Points on a hilly landscape, in no order, each with its height.
A ball rolls from a point to whichever of its 2 nearest points has the largest drop for the distance, and stops where none of them is lower. Distance is the straight distance between rows; heights are no part of it.
fifi: 100 104 61 109 106 100 95 101 86 97 100 45 120 110 82 57 107 81 133 100 102 81  h=2.50
veza: 99 122 53 107 86 100 79 87 110 77 134 108 131 115 72 117 126 78 113 93 106 87  h=2.12
rufef: 60 103 92 76 115 120 138 108 104 99 129 113 91 84 117 106 120 123 106 143 93 105  h=5.35
Tol: 98 153 95 79 97 81 77 123 91 86 98 138 86 93 102 75 90 119 123 78 103 124  h=5.20
mif: 93 92 106 70 73 95 68 109 108 76 127 153 66 96 86 165 88 116 82 128 86 103  h=3.93
dusif: 125 73 100 122 120 107 90 90 88 117 82 43 126 139 88 84 78 85 91 95 88 71  h=3.77
Rirot: 110 101 112 96 74 90 83 98 112 91 107 131 97 107 84 139 93 98 87 99 97 91  h=5.94
mufe: 96 70 56 105 109 131 93 80 100 101 124 59 149 128 72 104 103 77 90 116 83 72  h=0.92
Gam: 89 72 121 86 115 112 136 81 95 114 106 84 104 100 111 112 95 105 88 128 95 97  h=3.03
nupe: 87 57 115 103 125 107 140 80 90 123 94 58 93 83 115 109 110 94 85 124 112 96  h=3.53
todug: 73 131 87 50 116 103 99 129 87 97 129 133 89 103 104 98 80 144 107 133 68 115  h=7.27
Metam: 97 82 113 109 102 102 128 90 99 121 88 73 88 90 117 91 106 97 95 109 103 101  h=3.99
daz: 74 60 115 95 145 112 145 88 86 121 96 64 93 77 114 100 113 105 93 132 112 101  h=3.83
vob: 98 123 69 106 66 85 87 95 112 59 125 143 96 80 105 132 134 94 125 73 114 104  h=4.24
nefog: 111 134 129 98 86 80 63 122 91 75 78 153 86 83 110 94 81 106 104 61 116 126  h=3.16
foze: 100 104 146 102 97 101 115 122 104 109 74 131 71 89 125 81 88 109 86 90 89 119  h=3.10
zoni: 122 101 126 94 91 96 34 112 106 86 81 140 111 125 75 132 46 116 72 105 110 102  h=8.51
Gariv: 113 75 112 84 78 104 57 98 117 83 117 141 98 116 72 174 76 108 65 122 91 85  h=8.31
pora: 98 97 56 135 86 101 102 79 106 89 109 66 117 100 86 101 138 65 110 90 118 88  h=5.98
Leki: 92 126 99 102 97 95 113 117 103 98 90 119 79 86 121 60 110 116 123 80 98 120  h=4.83
neb: 104 105 64 80 105 110 76 93 99 97 128 90 142 125 68 97 88 110 99 109 80 83  h=7.03
Poduv: 102 112 103 92 98 95 107 100 97 110 98 90 97 105 100 74 95 102 111 98 93 102  h=4.95
Vaga: 85 106 74 110 76 94 121 91 114 90 111 112 89 79 112 98 135 99 114 95 108 106  h=6.77
latu: 124 67 118 119 112 108 105 85 91 120 84 49 116 129 96 99 79 86 80 102 91 79  h=3.61
tuk: 96 96 95 66 77 95 54 110 103 73 126 151 72 100 79 165 77 124 83 136 87 109  h=4.48
kabif: 83 141 100 81 101 94 101 132 100 96 104 139 75 92 112 78 99 127 114 99 86 120  h=4.90
Nifen: 117 122 98 124 85 89 78 89 105 87 100 113 115 106 90 115 108 87 113 66 113 93  h=5.08
veram: 103 144 104 79 89 79 55 124 91 76 92 149 87 94 95 104 73 119 109 87 113 124  h=4.33
Tiro: 96 72 60 131 93 114 108 76 109 102 114 53 122 107 83 120 131 57 83 110 113 80  h=6.21
Zali: 83 106 84 40 114 109 97 104 87 93 133 120 113 107 95 118 75 141 91 134 66 102  h=7.04
seg: 101 95 51 87 107 121 67 88 104 96 130 94 151 132 63 108 94 102 91 107 77 77  h=6.88
kipo: 113 96 100 125 84 96 105 82 107 103 94 83 107 109 92 107 110 84 98 90 103 89  h=5.47
toki: 102 120 133 80 96 91 91 123 96 104 86 136 79 99 104 87 74 113 90 94 89 116  h=2.43
debef: 104 85 69 105 101 117 93 83 102 102 122 72 139 126 75 103 102 84 94 111 86 76  h=1.60
Gefe: 99 128 60 102 76 91 83 91 112 69 131 122 116 101 83 126 131 86 118 87 109 94  h=2.93
vez: 81 106 55 97 101 100 112 103 90 100 106 55 104 87 93 54 120 88 136 110 107 93  h=3.35
zekir: 106 125 66 100 93 95 70 92 107 84 126 113 128 118 71 116 109 93 112 92 104 88  h=2.80
geg: 85 124 42 107 74 97 102 86 109 71 130 100 116 87 91 100 148 79 129 91 115 101  h=3.97
zomog: 109 95 119 90 122 100 115 107 85 122 79 64 93 106 114 53 82 99 110 106 89 104  h=4.34
vom: 124 101 121 100 113 91 104 106 86 117 70 64 96 114 106 53 79 91 108 90 92 103  h=4.27
tadan: 75 98 111 107 118 118 141 124 113 112 101 105 78 66 134 86 123 128 104 117 101 117  h=3.60
kemi: 111 109 81 77 104 104 77 97 99 102 118 98 131 123 73 97 78 115 96 106 82 88  h=7.16
nedif: 107 104 127 100 100 97 115 105 98 116 79 97 84 98 115 72 89 101 100 92 93 111  h=4.47
Gelid: 85 59 131 86 123 116 147 73 96 110 102 93 101 98 111 129 98 107 79 135 98 99  h=2.41
pil: 112 69 111 127 87 102 121 74 107 115 92 71 102 102 102 127 109 79 76 106 107 86  h=3.05
zagu: 95 68 109 78 96 113 123 76 106 98 123 104 115 108 98 146 99 97 74 133 86 87  h=7.85
gode: 111 96 92 70 98 106 73 97 104 99 118 115 127 121 77 129 71 121 78 115 79 88  h=6.31
lag: 82 95 130 110 122 122 146 134 116 107 95 113 74 64 139 90 118 134 96 116 101 122  h=3.59
rek: 112 139 74 106 98 94 39 100 103 78 118 132 129 115 79 129 92 98 119 82 123 92  h=3.74
vaze: 82 55 140 102 139 112 151 84 94 123 85 79 87 85 119 116 105 108 78 128 110 106  h=1.07
Rebog: 97 126 66 97 71 87 79 95 113 62 128 138 100 92 91 137 130 93 118 86 109 99  h=3.63
Kudi: 87 114 91 90 94 98 116 101 101 106 108 97 93 95 106 79 110 107 115 107 95 104  h=5.24
Geba: 111 129 73 100 98 96 30 102 104 74 113 141 125 122 74 140 79 109 109 97 121 95  h=4.14
zot: 96 68 100 76 106 120 123 73 98 101 123 85 128 112 93 129 93 102 79 130 84 87  h=7.72
vidi: 88 140 94 74 117 101 107 129 91 108 103 105 86 100 111 42 94 123 127 104 84 116  h=5.77
vuf: 101 113 101 75 78 85 51 117 102 75 108 151 78 101 81 145 73 121 91 117 100 112  h=5.32
pabe: 109 113 68 120 107 95 86 99 87 94 96 52 123 118 83 62 108 79 134 84 106 82  h=2.03
biz: 92 84 126 82 115 110 130 92 93 118 101 89 98 103 113 96 86 111 94 123 90 102  h=3.46
moz: 110 84 139 64 132 113 116 100 80 118 89 86 108 117 108 76 57 117 88 114 74 105  h=4.37
tov: 104 130 113 98 83 82 86 113 99 84 89 140 86 90 107 93 97 108 113 66 106 117  h=2.13
Sal: 138 122 116 120 116 90 69 105 86 104 73 81 118 126 87 67 78 84 114 61 104 99  h=3.64
miki: 94 108 101 71 76 88 48 118 99 70 113 155 65 98 82 153 72 127 90 131 93 119  h=4.98
daso: 114 130 100 88 107 88 91 109 90 104 90 89 101 110 94 52 87 102 124 83 95 108  h=4.52
niv: 78 73 76 105 130 95 124 111 81 123 86 35 88 67 114 63 121 88 114 110 116 89  h=3.49
Tas: 107 50 115 110 117 111 129 70 90 119 93 45 110 106 103 121 96 85 72 122 105 82  h=3.04
Feg: 75 96 39 109 70 102 120 82 121 81 130 92 108 75 98 112 158 71 108 106 119 105  h=5.37
pog: 121 108 119 129 89 86 105 99 96 95 68 100 87 91 119 72 99 91 111 54 112 117  h=3.78
noreg: 127 112 119 124 100 86 102 104 90 101 60 89 87 96 118 56 94 88 114 55 108 117  h=4.01
ref: 127 97 150 92 98 95 90 105 96 116 76 109 101 117 92 93 57 99 73 92 89 104  h=8.66
gimi: 89 72 81 113 117 94 122 99 88 120 85 38 89 74 112 74 120 85 105 106 117 90  h=3.24
Bes: 88 102 46 118 70 102 109 79 119 77 126 91 116 90 89 117 153 66 109 98 119 99  h=5.57
von: 113 114 90 124 94 86 102 95 95 94 83 76 100 96 107 68 114 89 128 67 113 104  h=6.15
vavit: 74 80 52 114 90 101 126 86 107 103 115 69 97 64 102 96 148 79 103 110 121 101  h=4.93
Peg: 68 84 110 89 144 119 143 108 92 117 104 77 92 80 119 80 112 120 109 136 103 108  h=4.31
lasek: 134 122 109 130 117 93 59 98 88 104 82 87 125 129 85 81 82 81 116 57 110 92  h=3.47
matut: 99 82 115 119 56 90 108 93 122 79 99 144 73 81 113 141 120 95 92 83 104 101  h=4.35
fune: 111 95 76 87 99 109 64 91 110 98 122 114 137 129 68 130 83 110 82 109 84 81  h=6.51
tuf: 75 118 83 41 117 107 100 117 85 95 133 127 101 105 100 107 77 145 100 138 66 108  h=7.36
fip: 58 80 70 93 134 114 134 109 88 117 112 57 93 60 109 71 130 99 119 130 112 97  h=4.05
dur: 98 66 85 126 103 93 123 88 95 119 84 43 86 75 112 93 126 82 89 98 122 90  h=2.91
toli: 85 101 107 91 80 99 117 101 114 97 110 131 78 89 114 121 112 109 97 111 92 101  h=6.41
zigud: 119 72 114 134 93 102 111 77 103 116 85 62 104 115 98 119 100 78 76 97 103 81  h=3.28
ter: 113 126 94 97 87 91 32 109 105 69 104 146 109 113 77 145 74 111 103 97 123 103  h=4.51
Lon: 89 130 94 66 98 92 94 116 96 100 116 126 90 104 98 92 86 125 106 112 82 109  h=6.65
Kosu: 114 101 103 107 81 93 73 93 116 89 110 129 111 116 75 144 97 92 87 94 101 85  h=6.12
Sisa: 128 112 101 130 107 88 89 100 87 100 71 61 107 115 100 65 99 79 122 64 109 95  h=0.91
Meb: 120 75 142 84 123 108 116 93 85 121 81 71 107 118 107 84 61 102 84 109 81 99  h=4.64
faz: 83 79 122 89 65 102 101 104 119 78 118 156 52 83 110 162 114 106 84 115 88 100  h=3.98
rel: 105 91 133 88 123 107 123 105 88 124 81 78 90 104 119 67 79 104 98 111 88 108  h=4.10
Gogat: 93 103 93 115 82 94 120 94 109 100 96 104 86 83 116 88 122 102 111 89 106 108  h=6.57
Lidu: 96 58 115 110 126 99 132 88 85 128 79 43 86 83 120 95 106 90 84 112 115 92  h=3.79
darof: 95 49 65 109 119 128 112 78 90 105 112 30 135 110 83 111 105 68 81 124 103 73  h=2.33
Fif: 91 104 43 129 79 107 97 79 117 77 127 86 129 104 82 120 151 57 110 90 119 93  h=5.74
poz: 105 118 90 94 107 92 103 107 89 107 90 70 100 106 101 46 98 98 128 93 95 102  h=4.63
bedon: 78 113 35 110 79 100 112 88 107 78 124 83 111 77 92 83 150 79 131 95 120 102  h=4.29
Ronip: 77 86 118 105 116 115 142 109 110 117 97 101 79 72 132 99 119 117 98 120 104 112  h=3.15
rato: 98 144 102 79 92 80 73 124 94 85 97 146 83 93 98 93 86 119 113 86 102 121  h=4.81
dolo: 86 88 113 76 71 99 89 107 112 79 125 153 60 91 99 162 103 111 84 124 84 100  h=2.97
vopo: 116 137 87 121 88 94 48 97 102 76 115 132 125 99 95 133 106 86 124 61 127 92  h=4.39
duza: 96 82 106 115 118 97 126 108 95 125 73 64 76 78 129 62 112 100 106 98 109 108  h=4.42
rabav: 116 89 124 86 85 98 46 109 110 88 94 140 104 120 74 148 54 116 67 113 99 96  h=8.46
gef: 85 49 142 93 141 113 152 74 89 118 87 78 96 96 112 121 96 109 76 132 106 103  h=1.62
tun: 115 115 117 123 83 84 102 102 98 87 77 120 89 86 119 81 101 97 114 51 112 119  h=3.40
buk: 90 78 114 107 55 96 106 99 125 75 110 154 59 78 113 152 124 100 89 96 97 101  h=4.85
vasud: 107 79 116 125 57 91 106 85 123 83 96 130 84 88 105 147 120 85 86 83 106 96  h=3.76
bobas: 110 119 95 117 87 86 99 93 100 92 92 95 101 97 103 83 112 93 123 68 110 105  h=6.29
dar: 123 118 114 119 92 88 85 97 98 99 84 99 109 112 91 92 93 89 107 67 107 99  h=2.62
gagud: 123 89 125 119 89 97 100 88 104 113 86 89 107 119 91 112 88 87 82 89 96 89  h=2.25
soz: 97 60 64 116 104 128 103 75 105 102 123 57 141 124 79 121 110 65 77 119 94 74  h=1.59
Kug: 83 85 109 92 88 106 129 90 111 106 112 112 88 89 115 124 113 103 91 123 96 98  h=6.67
Leka: 99 112 130 105 92 96 112 117 105 103 79 130 73 88 122 78 95 109 99 81 95 120  h=3.54
zek: 109 62 97 137 98 91 120 83 99 119 76 44 84 84 114 103 120 80 79 89 124 87  h=2.61
zeza: 95 98 156 100 114 117 129 128 104 113 77 126 70 84 135 83 88 116 83 106 87 121  h=2.47
saf: 113 138 78 120 102 98 32 96 100 83 117 133 134 115 88 132 94 87 122 71 129 88  h=4.04
Nade: 103 71 99 76 92 115 106 79 110 93 130 111 122 115 88 154 95 99 71 130 80 83  h=7.97
kol: 112 78 122 118 114 94 123 102 91 126 61 57 77 91 127 69 98 91 95 92 106 105  h=4.19
Rofa: 92 106 107 98 67 89 99 105 115 81 106 147 73 85 107 129 113 106 101 90 98 105  h=5.43
Fub: 98 125 121 95 84 83 86 123 101 84 87 152 73 87 110 96 92 114 103 75 101 122  h=0.93
pir: 80 58 136 115 135 113 152 95 102 124 86 88 77 66 129 117 120 111 79 119 114 110  h=1.79
lukan: 125 109 94 120 118 100 50 92 97 107 95 103 137 141 71 97 75 94 104 73 103 85  h=3.02
Pitup: 113 92 135 80 89 95 81 106 103 104 96 127 101 113 88 127 63 111 71 106 88 97  h=6.20
Vep: 113 143 118 93 86 80 52 121 91 73 85 148 92 88 102 104 77 108 108 71 121 123  h=3.73
vud: 98 107 49 135 86 104 94 79 106 79 117 77 126 103 85 105 143 61 117 83 120 89  h=5.87
soro: 93 47 64 113 113 132 111 73 99 104 118 43 140 117 82 125 110 63 72 125 100 75  h=1.99
Raf: 107 106 94 108 106 90 107 104 90 109 80 60 96 101 106 53 104 91 124 90 102 100  h=4.40
far: 100 42 83 115 114 126 120 67 97 108 112 42 130 112 89 136 109 68 64 126 105 76  h=2.40
lede: 79 138 105 78 99 96 96 142 100 91 106 152 66 89 113 93 96 133 108 107 81 123  h=4.41
zivu: 91 113 103 87 83 94 107 103 108 99 108 125 85 97 104 109 104 110 102 104 92 103  h=6.17
Leves: 99 147 89 92 101 86 93 115 91 89 96 117 91 91 109 54 105 111 137 69 104 121  h=5.48
Zuna: 104 113 118 105 116 102 119 123 97 115 71 97 74 88 129 39 99 108 114 90 94 122  h=4.60
zab: 117 107 100 131 82 92 91 84 107 93 96 101 112 110 90 117 113 81 103 73 109 90  h=5.27
valug: 105 111 98 115 81 89 109 93 105 97 91 102 94 92 106 91 114 97 113 78 107 106  h=6.42
nupit: 117 92 122 79 96 100 80 102 103 106 102 117 114 119 82 123 62 114 74 107 83 93  h=6.08
Detib: 69 130 100 73 108 108 112 141 102 90 125 144 69 87 117 110 105 140 107 131 74 116  h=7.49
metav: 113 121 124 96 81 81 62 112 103 82 88 142 93 99 89 120 80 105 95 80 112 109  h=5.14
Siguk: 90 103 63 96 102 102 109 99 89 101 108 53 114 100 89 60 109 88 128 112 101 88  h=3.00
vun: 129 106 144 88 99 91 60 115 98 105 73 128 108 118 81 100 45 108 69 93 100 107  h=8.58
nak: 106 88 61 89 105 119 52 86 113 97 122 117 147 136 65 134 86 107 78 108 81 77  h=6.64
visir: 105 115 115 91 104 95 109 109 95 114 86 96 89 103 109 62 89 105 109 94 91 110  h=4.70
zeme: 101 86 58 140 94 107 98 79 104 97 105 54 120 112 83 104 131 59 100 95 116 78  h=6.09
fen: 107 137 65 100 97 94 56 98 103 80 124 122 131 117 72 119 103 98 118 86 112 91  h=3.30
Potib: 97 122 103 80 89 91 98 109 101 100 107 123 91 102 97 96 92 114 105 100 90 106  h=6.39
pase: 129 87 106 115 119 101 88 100 87 115 79 50 121 136 87 71 75 87 101 90 88 80  h=3.92
kavap: 126 119 107 131 111 95 55 93 95 102 90 104 128 131 81 103 83 83 110 62 113 89  h=3.26
bog: 73 76 86 88 91 112 135 80 113 99 128 103 98 83 111 135 131 90 88 136 104 98  h=7.05
divu: 107 141 87 102 100 86 90 106 89 89 94 96 103 96 104 54 107 99 143 66 108 111  h=5.75
faf: 74 103 66 104 77 100 125 95 119 90 121 118 86 73 115 105 143 102 111 108 105 106  h=6.91
tise: 58 91 106 82 148 127 151 113 98 105 116 91 95 76 114 90 121 131 107 146 103 110  h=4.68
bavad: 75 141 79 61 104 95 98 126 92 97 127 131 87 99 102 86 94 135 115 122 77 113  h=6.95
Bafak: 109 61 105 135 85 101 125 70 111 114 91 67 97 93 106 137 121 73 67 104 114 86  h=2.75
baro: 111 126 137 89 98 89 87 123 93 102 74 137 80 95 107 70 74 107 91 80 95 122  h=1.61
Nir: 87 111 73 101 101 95 113 104 93 104 98 67 96 89 105 51 118 97 134 100 105 102  h=3.75
Zasom: 109 58 118 116 122 96 125 90 85 128 69 33 86 93 119 91 98 84 81 105 114 87  h=3.94
sufov: 106 115 77 121 64 88 89 88 113 62 118 134 103 82 106 135 135 86 121 65 119 100  h=4.73
mit: 112 123 120 85 114 95 103 118 89 114 80 101 85 105 109 46 81 106 110 91 87 116  h=4.96
mede: 82 150 90 76 110 97 101 135 95 98 107 127 79 95 111 57 100 130 124 101 85 121  h=5.36
zit: 93 140 97 95 100 91 103 124 98 92 93 131 79 88 117 59 105 118 125 76 98 124  h=5.13
nupa: 85 106 68 102 88 99 118 90 103 100 111 80 101 87 98 83 127 92 117 108 105 97  h=5.70
tilim: 103 99 139 60 130 112 113 110 84 117 93 107 99 113 110 78 57 123 85 115 75 111  h=4.00
buzop: 93 77 106 125 125 100 132 118 99 126 74 71 70 65 138 60 120 109 103 94 112 115  h=4.59
rizis: 127 85 155 99 93 97 84 102 101 114 79 115 105 118 88 116 56 98 63 94 90 96  h=8.69
Vasa: 128 105 158 97 93 88 74 113 96 106 67 127 96 108 90 93 56 96 69 84 99 110  h=8.62
kotu: 69 88 44 104 98 105 123 96 99 105 115 59 99 64 97 78 141 80 117 114 118 97  h=4.72
nizi: 70 97 83 80 123 114 128 104 89 113 113 69 100 87 109 63 108 110 123 132 97 100  h=6.44
fugup: 103 125 121 93 116 102 113 127 95 113 76 109 76 94 123 41 91 111 111 91 88 123  h=4.84
Bof: 107 69 106 72 86 113 86 87 114 89 130 128 112 116 84 171 86 104 65 128 80 82  h=8.12
piza: 125 107 128 120 88 89 89 97 101 103 78 103 103 112 92 99 86 88 96 70 103 100  h=2.29
vavo: 102 103 92 64 97 102 87 99 99 98 123 113 118 115 83 117 76 122 87 119 78 93  h=6.52
zut: 69 70 112 93 150 115 146 101 90 119 99 68 91 75 116 88 116 113 102 134 109 105  h=4.07
lam: 109 94 65 115 116 112 52 79 101 107 112 100 148 146 66 106 88 90 96 86 91 74  h=2.56
fidup: 118 110 83 134 108 93 84 96 87 95 83 53 118 120 91 70 108 76 127 71 112 83  h=1.50
Taf: 66 80 76 72 100 118 136 83 108 93 139 103 105 88 106 129 126 95 92 146 98 99  h=7.23
luf: 85 127 88 81 113 101 113 118 93 109 103 91 90 97 111 45 103 116 129 107 90 110  h=6.03
Bafav: 73 67 132 105 125 117 152 96 109 116 96 103 81 72 128 124 119 115 84 129 108 109  h=2.42
tisol: 108 118 114 84 85 85 75 111 103 92 98 136 93 105 86 115 78 112 93 96 98 105  h=5.45
Vos: 84 86 110 100 103 107 133 93 103 118 99 90 87 84 121 97 112 105 98 117 100 104  h=3.66
Saz: 113 80 117 127 64 93 106 82 121 94 94 116 95 99 97 145 114 80 81 88 104 89  h=3.20
lefu: 73 77 100 98 99 112 140 88 113 107 114 107 88 75 121 126 130 102 90 130 104 101  h=6.86
nuzi: 109 90 72 109 108 114 74 84 101 105 116 83 142 137 69 102 92 90 94 98 84 74  h=2.14
fesav: 95 105 85 48 105 106 88 102 93 96 127 117 118 112 87 116 72 134 88 126 72 98  h=6.76
voro: 82 75 85 68 107 121 127 76 97 96 133 87 125 104 94 120 103 101 89 139 88 90  h=7.58
mul: 92 111 83 95 86 96 112 93 104 100 112 98 99 97 99 92 116 99 112 104 97 98  h=5.46
basuk: 73 85 54 108 81 104 128 84 116 99 123 85 99 69 104 110 150 78 100 115 117 102  h=5.12
lelog: 106 119 66 130 85 95 91 83 104 80 111 90 121 101 91 102 132 76 125 73 116 92  h=6.04
gotok: 106 55 99 140 92 94 126 75 106 119 82 55 85 78 115 122 127 78 69 93 124 90  h=2.26
rosut: 84 83 90 122 125 100 130 123 101 120 85 71 74 58 133 54 129 112 114 97 113 114  h=4.78
bot: 85 116 93 105 105 101 122 118 104 107 93 100 80 81 124 55 117 116 123 95 100 117  h=4.45
gero: 88 93 148 108 118 120 140 128 109 112 81 118 71 76 139 87 101 123 89 111 94 122  h=2.99
pid: 107 45 105 115 114 119 122 65 96 112 102 48 125 114 94 136 99 78 63 123 103 77  h=2.73
Kos: 113 67 106 77 89 114 64 92 116 89 120 132 115 121 75 173 74 111 60 123 81 81  h=8.23
Sipen: 74 62 131 102 109 116 149 89 115 109 103 117 79 73 129 144 122 108 80 132 106 104  h=3.14
biza: 123 137 111 92 107 85 76 112 89 100 84 104 105 111 90 61 78 101 117 71 104 113  h=4.17
puz: 70 68 126 92 101 119 144 95 118 96 115 131 76 79 125 153 123 111 82 138 98 101  h=3.90
zaviv: 103 98 50 89 112 118 46 87 108 98 122 110 153 139 62 116 85 109 89 103 83 79  h=6.75
tik: 66 76 80 96 142 108 132 114 84 120 99 49 90 62 114 64 123 99 119 124 112 96  h=3.82
Bira: 74 100 37 108 89 102 116 94 101 93 116 63 104 71 92 73 143 77 127 105 119 98  h=4.54
tora: 91 123 116 94 78 82 74 128 101 71 93 166 64 79 111 112 97 119 105 79 102 124  h=2.44
nugu: 120 67 118 123 103 107 111 79 98 119 90 60 114 122 96 117 89 83 74 105 95 80  h=3.44
nel: 131 132 112 106 110 86 77 109 86 99 77 89 107 112 94 57 85 90 123 62 106 109  h=3.91
maka: 65 139 77 69 105 104 108 134 99 91 132 138 78 91 111 97 108 136 116 129 75 115  h=7.22
zikem: 81 127 113 88 87 90 86 140 103 80 100 164 59 83 113 108 98 129 103 97 89 124  h=3.58
mav: 113 82 124 80 82 100 64 103 111 91 108 137 99 114 78 157 65 114 66 118 89 89  h=8.39
Tolo: 117 102 79 116 118 106 49 87 99 108 103 101 143 143 68 99 79 96 101 81 97 79  h=2.81
futun: 95 49 117 102 127 108 138 71 86 121 93 50 102 92 108 117 102 89 75 125 111 90  h=3.29
Zovaz: 87 119 105 90 78 89 100 115 109 87 106 147 73 88 109 111 107 116 105 94 93 110  h=5.83
solod: 109 108 111 82 82 88 70 108 106 90 105 136 97 110 80 133 76 112 85 105 96 99  h=5.69
Kodos: 116 131 86 112 103 87 87 100 87 93 90 75 112 106 96 60 106 90 138 67 108 100  h=5.96
dem: 115 126 116 98 84 84 42 113 103 75 92 145 101 104 83 130 73 107 99 86 122 108  h=4.86
kad: 104 93 115 110 97 96 122 95 100 117 82 81 86 95 116 83 102 96 100 97 100 105  h=4.20
nopa: 131 96 129 131 97 95 88 92 99 112 75 86 109 125 88 102 82 83 87 74 100 92  h=1.93
fomug: 116 70 123 117 117 93 120 98 86 126 60 42 83 98 123 75 92 85 88 96 109 95  h=4.09
gebeb: 113 123 126 109 85 83 91 110 96 88 78 131 88 90 111 83 93 100 109 58 109 119  h=2.90
guku: 115 130 99 111 83 87 63 99 104 79 105 131 112 101 89 125 101 95 115 68 118 98  h=4.77
kif: 122 91 113 88 105 105 78 96 102 113 100 100 128 128 78 111 64 111 79 101 81 87  h=5.93
mes: 120 83 129 129 76 93 105 83 112 106 84 101 99 109 95 131 99 83 78 85 101 89  h=2.66
rola: 80 86 79 70 93 115 124 82 106 93 138 102 115 101 97 128 112 98 90 137 88 93  h=7.42
Zafo: 90 123 56 101 73 93 101 88 112 75 128 111 109 93 91 109 137 87 120 95 107 98  h=3.57
Rad: 132 96 116 105 117 96 91 104 86 116 75 58 112 129 93 64 72 90 102 88 87 91  h=4.06
ramu: 105 98 150 73 111 106 110 112 91 117 88 119 89 106 112 91 62 114 77 110 80 110  h=3.48
dak: 127 103 135 96 96 93 47 111 102 98 76 132 114 124 75 117 46 109 70 93 107 103  h=8.54
Bon: 116 110 117 111 108 91 110 110 91 111 63 86 81 95 120 45 96 95 114 76 99 117  h=4.28
Kasel: 116 97 97 122 94 98 96 86 102 107 96 74 115 120 85 100 101 84 98 91 98 85  h=5.58
pano: 112 131 138 93 92 83 73 124 92 86 70 149 81 88 108 79 76 105 94 69 106 126  h=2.45
Zepod: 133 105 114 140 108 92 82 95 91 105 70 67 110 126 94 82 92 76 107 59 109 90  h=1.40
repur: 102 92 134 84 113 106 122 100 92 121 90 92 92 105 114 85 79 108 93 112 87 105  h=3.81
regin: 134 100 120 142 109 95 75 91 93 110 73 79 116 134 87 95 83 76 97 62 104 86  h=1.66
kotoz: 121 100 102 112 101 98 90 91 98 109 97 77 119 126 83 90 88 92 100 90 92 86  h=5.68
Lek: 111 121 74 134 94 98 78 83 102 85 111 94 129 114 84 108 122 74 122 70 115 85  h=6.18
Lodif: 100 90 100 91 120 99 116 106 84 118 85 52 98 102 110 53 92 96 117 112 97 96  h=4.44
Milus: 102 110 138 77 102 98 104 117 96 113 90 125 84 103 109 87 71 113 88 103 84 112  h=3.01
bev: 98 94 113 114 57 86 97 101 116 69 101 153 72 80 112 135 118 101 100 75 107 105  h=4.89
buga: 79 105 101 102 112 110 131 117 106 114 98 96 80 77 128 68 118 119 114 112 99 114  h=4.08
popu: 97 93 83 106 110 93 113 105 87 113 82 46 95 93 108 55 108 90 121 103 107 94  h=4.16
deman: 78 114 83 82 113 106 119 110 92 111 109 80 95 93 109 53 106 112 128 119 92 103  h=6.23
Muzi: 98 147 105 91 98 86 88 129 93 84 89 146 78 84 115 67 95 119 120 69 102 129  h=5.49
moma: 58 97 102 76 136 126 146 110 100 100 123 103 95 85 115 99 116 131 107 147 95 108  h=4.99
Lur: 124 98 108 98 108 102 78 96 97 113 97 88 127 131 76 92 70 103 91 92 86 88  h=5.81

Two balls start at each pair of points below. Name the first point that both come to, or write never.
Vaga and mul | Ronip
zomog and fomug | never
Bes and faf | basuk

Call two points neighbours if one is among the 2 nearest of the other. Go from one point of each pair to the other, from neighbour to neighbour, staying as low as possible. Name the highest point that can't be avoided.
gode and veza | tuf
baro and zeza | Muzi
Ronip and zeza | tadan
zeza and Fub | mit
Sisa and dolo | buk
mufe and vaze | poz
gotok and vaze | zomog
popu and gotok | Lodif

Where does a ball stop that starts at each point below?
tik | gotok
Sal | mufe
Kosu | veza
neb | gode
kotoz | veza
Pitup | veza
dar | Sisa
Lek | veza
vun | zivu
voro | zivu
buzop | mufe
Fif | Gefe
Zovaz | Sisa
moma | mufe
rufef | mufe
